Points on a hilly landscape, in no order, each with its height.
From any point a climber steps to the highest of the 2 points nearest to it. It stops when none of these is higher. Distance is the straight distance between rows; heights are no part of it.
Vabis: [119, 142,  97,  83, 112,  80, 101,  74,  91, 112, 115,  89, 124,  55, 113,
 101,  77,  80, 123, 107, 113]  h=3.37
funu: [ 88,  93,  81, 106,  78,  97,  99, 128, 116, 105, 107, 135,  89, 102,  87,
 108,  98,  93,  73,  94,  89]  h=3.89
pakav: [ 87,  65, 116, 151,  83, 106, 110,  98,  91,  90, 121,  90,  87, 137, 118,
  83, 129, 116,  77,  86,  91]  h=2.10
nir: [ 92,  71,  71,  96,  98,  83,  95,  81,  90, 124, 114, 117,  83, 130,  65,
  79, 102, 109, 109, 107,  91]  h=3.63
dito: [128,  83,  89, 109, 123,  98, 116,  73,  68, 105, 115, 100, 109, 105,  83,
  83,  85,  96, 118,  96, 111]  h=4.71
Mar: [116,  94, 109, 124,  65,  87,  98, 112,  90, 101, 116, 113,  82, 122,  96,
 127, 116,  94,  77, 109,  83]  h=4.44
Duso: [132,  92,  70,  87, 102, 109, 111,  76,  68, 104, 124, 130, 112, 120,  80,
 107, 103,  65,  81,  94, 115]  h=1.55
tezeg: [ 91, 147, 102,  70, 108,  97,  78, 102, 111, 106,  69,  91, 105,  56, 109,
 116,  90,  91, 121, 107, 110]  h=3.72
bag: [108, 118,  86,  55,  75,  91,  82,  72, 100, 106,  74,  93,  98,  96, 101,
 121, 103,  96, 121, 111, 110]  h=4.72
Movis: [ 84, 105, 103,  80,  92,  94, 109,  96, 101,  98, 104, 115, 100, 102, 120,
 103,  98,  88, 104, 116,  93]  h=2.02
susu: [112, 118, 141, 113, 127,  91, 108, 103,  81, 117, 115,  71, 117, 101, 104,
  91,  90, 111, 118, 126,  87]  h=2.09
neni: [ 94,  81, 103, 110, 131, 121, 112, 105,  88,  92, 107, 105, 101, 107,  93,
  83,  92,  93,  95,  96, 105]  h=1.47
Tulam: [101, 101,  90,  69, 122, 112,  86,  91,  92,  99,  86,  98, 104, 113,  78,
 110, 105, 100, 107, 100, 111]  h=4.02
keba: [ 74, 120, 101,  58,  88, 121,  72, 123, 134,  95,  60, 100,  93,  89,  97,
 128, 107, 106,  90,  98, 101]  h=4.19
vab: [118, 141, 127,  94, 119,  82,  80, 104,  88, 118,  97,  69, 111,  81,  91,
 114,  92, 108, 126, 124,  99]  h=2.50
zasa: [116, 118, 100, 110,  69,  79, 102, 105, 106,  97,  92, 101, 100,  63, 123,
 107,  90,  83, 108, 106, 103]  h=6.19
riba: [ 80,  91, 110, 120, 117, 139, 107, 128, 134,  71, 110,  92,  95, 108, 115,
  94, 118, 110,  71,  70, 107]  h=4.12
Rom: [107, 122, 137, 119, 134, 112, 103, 121,  95,  95,  99,  75, 109,  74, 119,
 100,  91,  95, 108, 113, 111]  h=1.60
voda: [104,  63,  84, 152,  87,  90, 109, 112, 104, 100, 108, 108,  91, 102,  88,
  74,  93, 119,  90,  79,  93]  h=3.55
bof: [124, 114, 125, 132,  77,  65,  97, 109,  97, 119, 101,  79, 101,  88, 111,
  98,  93, 114, 118, 122,  83]  h=1.90
navu: [ 81, 130, 128,  72, 111, 117,  97, 110, 110,  90,  87,  92, 104,  91, 136,
 113, 106,  85, 104, 122, 110]  h=1.38
sebu: [ 65,  85, 110, 134,  94, 127, 104, 127, 139,  85, 115, 104,  84, 108, 118,
  95, 117, 125,  75,  82,  91]  h=4.23
Nisa: [ 98, 106,  88,  90, 109, 126,  83, 123, 119,  84,  77, 103, 110,  95,  83,
 120, 111,  94,  73,  73, 113]  h=5.08
zenu: [129, 127, 102,  88, 110,  78, 118,  64,  77, 109, 140,  93, 124,  76, 117,
  95,  79,  70, 114, 107, 106]  h=3.35
Fabo: [113,  84, 107, 111,  55,  92,  97,  91, 117,  79,  76,  77,  88,  99, 126,
  95, 112, 105, 109,  85, 110]  h=2.70
seto: [136, 108,  91, 109, 122,  95, 112,  84,  72, 104, 117, 104, 117,  74,  87,
 101,  76,  82, 108,  99, 109]  h=4.08
nimom: [ 99, 132, 128,  90, 123, 107, 103, 106,  94,  93, 100,  91, 110,  78, 125,
 110,  96,  76, 106, 119, 111]  h=1.48
Vefu: [100,  66,  99, 144,  71,  94, 101, 104,  97,  91, 121, 100,  81, 139,  96,
  94, 131, 108,  71,  79,  87]  h=2.77
vumel: [107, 122, 155, 132, 137, 112, 110, 126,  89, 114, 116,  71, 112,  86, 119,
  90,  88, 115, 106, 123,  87]  h=1.81
pel: [104, 121,  83,  86, 104, 134,  82, 124, 129,  76,  64,  89, 112,  90,  84,
 121, 128,  97,  60,  50, 116]  h=5.67
Bim: [110, 119,  85,  92,  82,  67, 105,  87, 106, 112, 107, 102, 105,  66, 106,
 102,  78,  96, 120, 108,  93]  h=5.41
zutad: [106,  70,  93, 143,  61,  84, 110, 106, 110,  88, 104, 102,  87, 103, 110,
  92, 102, 110,  86,  80,  91]  h=2.71
sevis: [124, 136, 130, 105, 134,  88,  92, 110,  84, 124, 117,  76, 121,  81,  80,
 107,  77, 102, 117, 120,  88]  h=2.35
papul: [ 65,  94, 101, 102,  85,  90, 113, 110, 112, 104, 109, 118,  89, 100, 120,
  88,  94, 106, 100, 111,  78]  h=2.30
mef: [ 77, 124,  95,  63, 100, 115,  75, 108, 126,  94,  54,  96, 101,  73, 106,
 117,  97, 101, 106,  96, 113]  h=3.94
Topot: [ 92,  72,  61,  83,  95,  97, 102,  80,  99, 109, 104, 127,  96, 115,  81,
  78, 101,  92, 102,  88, 109]  h=2.61
zuf: [ 73,  89,  94, 129, 101, 115, 104, 143, 117, 103, 124, 134,  85,  98,  95,
  99,  99,  98,  63,  92,  85]  h=4.42
pib: [102,  98,  99,  70,  76,  83,  91,  77, 102, 102,  81,  88,  91, 110, 107,
 106, 104, 112, 129, 116,  99]  h=4.14
nubu: [ 94,  82, 100, 131, 109, 102, 116, 110,  89,  99, 119, 116,  96, 105, 102,
  84,  95,  94,  87,  98,  96]  h=1.32
melen: [ 53,  91,  82,  61,  95, 113, 114,  97, 122,  99,  96, 133,  99, 105, 120,
  81,  95,  90, 100, 101,  97]  h=1.61
Fisu: [102, 152, 101,  67, 115,  84,  90,  88, 101, 117, 101,  89, 117,  55, 105,
 108,  78,  92, 125, 112, 105]  h=3.54
sefaf: [101,  96, 116,  82, 134, 111,  99,  80,  82,  97,  83,  76, 110, 113, 100,
  92,  97, 109, 127, 111, 116]  h=2.11
pobes: [ 72,  71, 119, 126,  98, 106, 100, 103,  98, 101, 104,  87,  86, 140, 108,
  82, 124, 131,  94, 101,  89]  h=1.40
Molur: [ 70,  94, 114, 126,  99, 123, 105, 131, 115,  93, 125, 116,  84, 112, 119,
 107, 112, 104,  65, 100,  88]  h=4.92
kat: [ 87,  90, 118,  87, 147, 127, 110,  94,  82,  95, 102,  96, 106, 117, 100,
  84,  98,  99, 108, 106, 110]  h=1.75
Zuvek: [111,  80, 106, 129,  51,  83, 107,  94, 110,  85,  94,  95,  86, 100, 131,
  97, 107, 103,  99,  92,  96]  h=2.21
vabe: [103, 119, 120,  67, 149, 124, 118,  78,  66, 104, 133, 108, 115, 110, 104,
 103,  97,  66, 102, 119, 104]  h=0.97
bem: [114,  76,  81, 140,  97,  82, 118,  97,  92, 107, 104, 105, 102,  90,  94,
  76,  77, 109, 109,  92,  94]  h=4.69
mopo: [ 68, 112, 136,  82, 105, 112, 108, 100, 112,  85,  90,  85,  94, 102, 152,
  96, 107, 100, 111, 125, 104]  h=1.25
fov: [ 73,  76, 106,  98,  86,  96,  91, 100, 110,  99,  88,  94,  81, 132,  98,
  89, 114, 129, 105, 101,  86]  h=0.78
fonud: [124,  97, 100, 139,  65,  76, 112, 109,  95,  99, 120, 115,  92,  91, 111,
 114,  98,  87,  81, 108,  86]  h=5.05
zuz: [109, 107, 119,  95, 137, 106,  86,  99,  93, 104,  70,  63, 111,  93,  88,
  96,  91, 127, 130, 112, 112]  h=2.45
fufel: [117, 113, 118,  96, 110,  86,  85,  93,  91, 109,  81,  70, 101, 101,  90,
 108, 100, 120, 130, 120, 103]  h=2.73
Fedir: [ 79,  82,  91,  69, 110, 110,  82,  97, 105, 101,  86, 101,  89, 136,  71,
  96, 116, 113, 104,  99, 104]  h=3.50
kime: [ 55,  86,  76,  78,  82,  95, 111, 104, 127, 103,  92, 130,  90,  93, 112,
  81,  87, 108, 108, 101,  86]  h=1.89
petip: [134, 117, 118, 111, 124,  91, 120,  83,  66, 105, 134,  93, 119,  89, 105,
 100,  84,  74, 109, 113, 100]  h=3.74
lon: [107, 103,  57,  51, 101, 114,  97,  68,  84, 111,  94, 126, 118, 111,  78,
 113, 105,  84,  92,  89, 124]  h=1.84
Zumos: [ 77,  96, 100, 116,  84,  74, 108, 117, 110, 121, 108, 109,  90,  95, 100,
  91,  87, 124, 105, 118,  64]  h=2.72
Badeb: [105, 101, 103,  82,  93, 108, 115,  82,  91,  85, 100, 111, 111, 110, 126,
 105, 109,  71,  91, 104, 115]  h=1.83
kisi: [101,  73, 122, 146, 107, 108, 115, 103,  84,  93, 118,  90,  96, 123, 113,
  81, 108, 108,  87,  96,  98]  h=1.63
Peres: [103, 123,  83,  68,  78,  75,  88,  87, 110, 115,  87, 105,  99,  75,  94,
 117,  86, 104, 123, 112,  93]  h=5.14
matak: [102,  87,  57,  63,  97, 110, 101,  71, 100,  97,  86, 121, 114, 108,  83,
  93, 100,  88, 100,  77, 123]  h=2.07
dumeb: [ 85,  69,  86,  94, 103,  97,  84,  94,  91, 115, 103, 105,  80, 146,  60,
  85, 114, 113, 103, 105,  95]  h=5.15
dof: [102, 105, 111, 124,  78,  62, 102, 106, 102, 128, 109,  93,  95,  98,  96,
  97,  88, 128, 113, 122,  61]  h=2.29
kana: [128,  75,  82, 130, 110,  92, 111,  85,  84,  97,  96,  95, 111,  85,  85,
  82,  78, 105, 112,  83, 112]  h=5.77
Rati: [105, 108,  90, 109, 134, 143,  89, 122, 119,  66,  75,  82, 114,  84,  87,
 104, 119,  96,  64,  43, 124]  h=6.59
Pamez: [ 86, 118, 103,  81,  96, 129,  67, 135, 135,  90,  74,  98,  92,  93,  89,
 133, 116, 110,  75,  88, 102]  h=4.54
Zalog: [ 80,  65,  85,  97,  89, 101,  97,  99, 120,  85,  88,  97,  89, 121,  92,
  76, 113, 118, 100,  76, 100]  h=0.17
Devu: [108,  90,  95,  87,  67,  88,  94,  77, 107,  88,  71,  83,  96,  97, 116,
  97, 103, 107, 124,  97, 111]  h=3.46
kiro: [119,  80, 101, 124,  63,  99,  95, 113,  98,  86, 116, 108,  83, 139,  87,
 119, 133,  95,  62,  82,  92]  h=3.66
nit: [108, 121,  73,  79, 102,  87,  80,  96, 105, 111,  77, 105, 104,  65,  75,
 120,  81, 102, 112,  98, 100]  h=4.80
Bezek: [100,  96, 120,  91,  86,  82,  89,  88, 103, 104,  76,  71,  91, 119, 106,
  98, 107, 134, 131, 118,  96]  h=3.34
Pibu: [120, 104,  86, 114,  58,  76, 108, 102, 108,  99, 102, 119,  96,  74, 114,
 113,  91,  80,  93, 101,  93]  h=5.61
peve: [119, 105,  83,  86, 106, 115, 109,  89,  82,  93, 104, 124, 120, 103,  97,
 115, 101,  65,  81,  95, 117]  h=1.68
Ril: [104, 118,  94,  75, 106,  94,  78, 105,  98, 107,  85, 105,  99,  96,  75,
 128,  98, 102, 107, 113,  98]  h=4.47
moda: [ 88,  90,  75, 124,  86,  80, 106, 126, 110, 117, 117, 136,  88,  83,  79,
  94,  81, 104,  85, 102,  73]  h=3.38
Ziz: [114,  96,  97,  81, 134, 118, 111,  76,  62, 107, 125, 113, 107, 121,  84,
  99,  98,  75,  97, 110, 109]  h=1.12
pek: [117,  86,  91,  96, 109, 101, 102,  83,  70, 106, 118, 114,  98, 134,  78,
 106, 110,  85,  93, 107, 105]  h=1.31
bere: [ 98,  91,  95, 116, 126, 141, 105, 124, 128,  62, 102,  85, 103, 102,  93,
  87, 128, 105,  70,  47, 118]  h=5.22

Call two points neighbours if one is among the 2 nearest of the other. Go from one point of each pair to the other, from neighbour to neighbour, staying as high as possible. Name the lowest point that can't be avoided.
fufel, kana => Zuvek
Rati, kana => zenu
Rati, Molur => riba
zasa, dumeb => Fedir

Write out the way that a climber takes from each point below.
Ziz => pek > Duso > peve > Badeb > Movis > papul > Zumos
nubu => kisi > pakav > Vefu > kiro > Mar > fonud > Pibu > zasa
zenu => petip > seto > dito > kana
navu => nimom > Rom > vumel > susu > sevis > vab > fufel
vabe => kat > sefaf > zuz > fufel
Vabis => Fisu > tezeg > mef > keba > Pamez > Nisa > pel > Rati
Zuvek => zutad > voda > bem > kana
